A landscape with many valleys, sampled at points; each row gives a point and its height.
From any point a ball rolls to the lowest of the 2 points nearest to it. It stops when none of these is lower. Distance is the straight distance between rows; heights are no part of it.
von height 386: [-10 -11  28 -27  22  27 -21  -7  52  30  25   8  -1  -4 -18  52  -3  23
 -21  32  -4]
leb height 832: [  9  -5 -28 -41  -1  17   7 -50  -4  -3  -1  -3  37 -54  28 -60  35  36
 -44  11  41]
telo height 856: [ 31 -36   6 -45   1   7  13 -25  31 -24  22 -23  74 -52  39 -63  31  27
 -54  38  40]
bap height 633: [ 15  54 -19  19  19  -4 -23   2  11  -1 -18 -23  45  27  14   6 -33 -13
 -35 -17  14]
Rok height 354: [ -8  -6 -19  16   4   5   4  31 -21 -45  19   3  18 -31  -8 -54  20  -5
 -32 -58  54]
fip height 570: [ 44 -12  29  24   8  -8  22  -6  -2  21 -19  49 -33  33  42  13 -10  -1
  16 -19 -48]
nalap height 366: [  3  -2 -42  27  24   4  22 -26   8   2   4  41   5  27 -25  -2 -33  11
 -47 -14  -7]
Voro height 158: [ 18 -29 -19   3 -10  -6   4 -19 -12  20   9  -4  -8   7 -44  10 -27 -16
  64 -27  -4]
zaf height 307: [-19   6  -6  52 -21 -36  16   5  -1   2 -21 -15   5   3 -36  -8  -2 -53
  19 -21  12]
Gadab height 722: [ -7  18  20 -22  46  36 -11  -6  12 -19  15  -4  42 -49  11   1  55  12
 -33  -2  32]
Dutis height 495: [-45  34  -1  30   6  -7  19 -12  -1  10 -32 -45  14   5 -45  13 -28 -48
  39  43 -38]
vuted height 543: [-56  -6 -14  -9  15   1  17   6 -15  52 -32  -6 -51  40 -24   3  10 -15
  36 -17 -13]
tuz height 369: [ 38   8 -14 -29  -9 -14 -27  -7 -10  43 -12 -10 -72  30  28  13  33   4
  -5   4 -24]
lok height 474: [-17   6   7  -6  -1   4  40   1 -15  58 -12  37 -62  44  -5  51  -3 -51
   9  23 -27]
Keven height 491: [ 28 -42 -33   1 -18  40 -26  12 -17   1  27  -3  -5 -21  27 -27 -18  38
 -17 -29  25]
dezo height 525: [ 37 -47 -12   2 -27  19  -9  -2 -18   5  14  47 -30  -7  46  23   7  46
 -13 -11  12]
kab height 545: [-11  41 -17  14  -5 -44   1   5  -9  30 -25  10 -33  50  17 -29  10  15
   8  14 -25]
runiv height 811: [ 22 -17   7 -58 -11  19  -2 -31  -6   4  18  17  34 -53  47  -4  25  45
 -30  36   9]
tede height 711: [ 46  13  -6  18 -29  24  -8 -17 -19 -35   8 -10   1 -23  14  19  -5   8
   3 -33   2]
gen height 274: [-15  58  13 -32   4 -15 -25  12  22   8  11 -26  17  -9   4  31   4 -25
   5  20  34]
mifad height 755: [-18  22  -3 -26  -7  32 -31  -9 -43 -16  21  16  20 -33  55 -45  30  25
 -16 -42  16]
ver height 546: [ 19 -36  -4  20   4  15  -2  -5 -32  22   3  63 -34  13  23  21  -9  12
 -14   9 -41]
Dedep height 734: [ 32  10  12   2 -19  24 -10  -8 -28 -44  32  16  47 -37  51 -21   0  19
  -3 -16  12]
vebi height 416: [-14 -11  -8  -7   9   2 -15 -29  22 -21  23 -41  18 -17 -60   4 -30   3
  -4  19   0]
Teg height 580: [  8  10 -18  31 -15 -24  14   7 -27  21  -9  33 -28  37  10 -41  20  34
  35 -45 -10]
Daguz height 520: [-11  29  -8  19  16  -3  17   2   7  31 -29  44 -60   7  -5  27  23 -21
 -15   0  -4]
tolen height 266: [ -2  -5   8  35  43  16  53 -10  -1   4 -46  20  -8  24 -20 -15  -3   6
   0  19 -35]
podet height 906: [ -4 -31  28 -32  -3 -26  15  18  38 -28  20 -14  52  -1  -5  -6 -20 -36
 -22  -2   3]
futik height 578: [-22  24  13 -26   0 -55  11  24  16  -7 -27 -66  32  37 -15 -40 -16 -19
  -7   5 -18]
dofif height 506: [-41  15   9  -2   4 -32  41  14 -14  54 -43   8 -22  50   9  18 -13 -19
  29  24 -28]
Kuvu height 438: [  6  -4 -34  -1  -5  -4 -36  20 -13 -13   4 -16  16  -6   4 -53  -3  28
   8 -63  36]
dimef height 212: [ 18 -22 -26 -15 -10  12 -47 -21 -31   5  36  34 -37  -8 -33  13  -6  40
  14   0 -26]
vafi height 482: [ 10  13  13 -36  22  30  -2 -12  49  10  32 -47  32 -11 -33  47  -7  -5
  -8  36 -14]
lisi height 822: [  0  -9  -7 -44 -23 -28  -2 -14  14 -23  -1 -61  11 -11   4  -2   9  24
 -37   7  42]
besu height 462: [  6  56 -33  46   0  -9  41 -12 -21  13   0  21  -4  52 -27 -20   2  -2
 -36 -23 -15]
ruro height 427: [ 14  33   0 -26 -15   3 -13  -2   0  64  -2   8 -75  53  -6  25   9 -37
   0  14 -42]
Bodat height 255: [ -5 -51 -24  45  -9  18   2  10 -30   8   7   6 -20   4 -34 -20  -8  11
  56 -45 -14]
Zigev height 171: [ -7 -43  20   7  47   2  24  -6  19 -21  -8  32   8  18   8 -26 -22  40
 -17  20 -17]
kasag height 314: [  9  15 -24  -3  26  13 -48 -19  13  -7  37   5   2  -5 -45   3  -2  17
  21  13   1]
sok height 667: [ 45  -4  19 -26  33  22 -30   4  15 -27  43   7 -18 -51   4 -21  45  14
  20   1  22]
Loza height 351: [-33  -4  29  23 -15  24 -35  14 -33  -2  -3  30  -8 -25  14  34  -5  13
  22   1 -10]
Giz height 757: [-26 -13  26 -55  17  33  -3 -12  28 -22  -6 -41  46 -47  13  -3  16  23
 -29  13   2]
tubi height 688: [  3  22 -45  62  -4   3  -4  10 -13  40 -48 -16  14  14  -4  13 -18 -11
  10 -55  10]
turud height 458: [-41  61 -27  23 -37 -27 -44  21 -10  33 -14 -16 -19  46 -23  20 -26 -42
   4  14  25]
tuta height 536: [-27  53  13 -15   5 -15   2 -11  -9 -26 -29 -51  30  20 -23   4 -16 -18
   8  18 -44]
tivod height 281: [ 32  36 -16 -59  -2   3 -29 -20   7  21  31  -3 -69  15   4  13  49  16
 -15  34  11]
lor height 312: [-32 -26 -14  18 -21  25 -16  14 -23   3   3  20 -47 -25  -2  10  11  10
  36 -32   8]
moz height 382: [ -2  -5  33   7  10   6 -41   4   6 -36   5  19  27 -32  24  28   7  28
  -1  34 -19]
pese height 392: [-20  15  23  23 -17 -52  50  24  -2  14  -4  -5  16  44 -12  -3  -7 -69
  65   5  -4]
kudi height 788: [-12 -19  -2 -49 -26   7 -30 -10  -6  -4  25 -25  44 -27  15   2   7  46
 -26  -3  19]
pul height 428: [-10   3  10   1  10 -19 -41   8  21   3 -24 -18  -1 -14  22  21  -6  41
 -28  57  10]
zirel height 127: [  5 -64  29  43   6  -4  25  50  13 -33   7  17  22 -13   2 -10 -18 -36
  12 -20  32]
lilad height 453: [-25   3  17   9   0  -4  -1 -11   9  21 -28 -22 -17  -8 -21  51 -24 -19
  29  51 -20]
vakof height 640: [ 42 -19  19 -16  18   9   1   7  12 -17   9   0 -16   6  35  -6  28  12
  38 -17 -14]
vener height 626: [ 12  -9  12  -3 -27 -22  60  -5   1   3  -9   0 -48  24   0  -2  16  27
  29 -38 -12]
gizo height 600: [ 58  26  -8  32   6   4  29 -26 -39  -7 -19  31 -28   3   8   9   4   2
  12 -25 -53]
nava height 301: [ -5 -13   6  51  28  -4  79   2   3  -5 -20  33  -5  -4 -31   9  -2 -45
   7  11  -5]
Zuzig height 387: [-16   4   7  -5  -4  -9 -17   2  34  26 -13 -56  -1  24 -19  34 -23 -52
   0  24  14]
logis height 478: [  0   4  -6  20   1 -19   6   7  21 -22 -31 -12 -17 -19  -5  10  -7  10
 -27  17   2]
Mosur height 260: [-19 -31 -13 -20  36   3   6  -4  12  14  19  24 -14  19 -10   5 -16  27
 -23   8   5]
lovot height 885: [ -6 -65  19  20 -16  14 -12  33  31 -66   8 -17  52 -49   3 -55 -14   4
  -7  24 -10]
bol height 608: [ 29  31  25  -8  28  15  10  -6   4  17   6   7  -6  31  31  27   4 -14
   8  -3 -23]
dok height 288: [  4  10 -19   4 -44 -19  10 -26 -18  14  26 -18 -16  20 -45  43 -32  -3
  29   4  -4]
Nuzi height 675: [  1   7  18 -17 -32  -6  29 -16 -24 -45  19   9 -20 -10  -5 -14  24  18
   8 -32   9]
runu height 650: [ 10  20   8  18  30  23  -9  -6   3  35 -45  -6  27  33  20  29 -28 -16
   6 -34 -16]
Puvug height 689: [  1   2   6 -22  35  36 -35   6 -13 -44  55  22  34 -56  -5 -37  33  -4
   3  -9  20]
mim height 893: [-27 -54  46 -12 -21 -15   6  29   3 -61   2 -24  56 -32 -23 -16 -24 -12
  -3 -11 -24]
Saf height 383: [-20  20 -49  25 -27 -16 -29  -8 -13  38   2   2 -15  31 -34  33 -57 -33
  25   4 -15]
Kedit height 582: [ 13  33 -30  -4  12 -38 -20  13  -5  10  -6  -4  10  36   7 -26 -17   5
   1   8  20]
sile height 875: [ -1 -62  23 -21  -9  -3   6  31  30 -45   5 -19  54 -53  36 -60  29  11
 -38  20  31]
pirad height 140: [  4  52   5 -44 -26  11 -18  -8  24  19  18  -5 -11  14  20  31  40 -20
 -10  47  19]
gigid height 239: [ 13 -45  25  21   0  22  22  35   5 -48  13   0  23 -44  23 -54   2 -17
  -5 -42  34]
Magul height 531: [ -2  19  -5  24 -34  -9  18   4  -3   7 -23  16 -49  14  17  34  13 -10
 -19  25  34]
vom height 218: [-48 -30  24  25   5 -29  33  38   9 -17 -21  19  23 -15 -29 -10  -8 -48
   8  -1  14]

For each start below, name the point where the ball stops.
Magul: Voro
gizo: zirel
futik: pirad
vuted: pirad
Dedep: kab
dofif: pirad
Daguz: pirad

Call two points neighbours if one is among the 2 nearest of the other. Go from one point of each pair to the other, from neighbour to neighbour, staying as low as possible. Name the highest point that can't be avoided.
zirel, dimef: vafi
Zigev, zirel: nava
pirad, Voro: turud
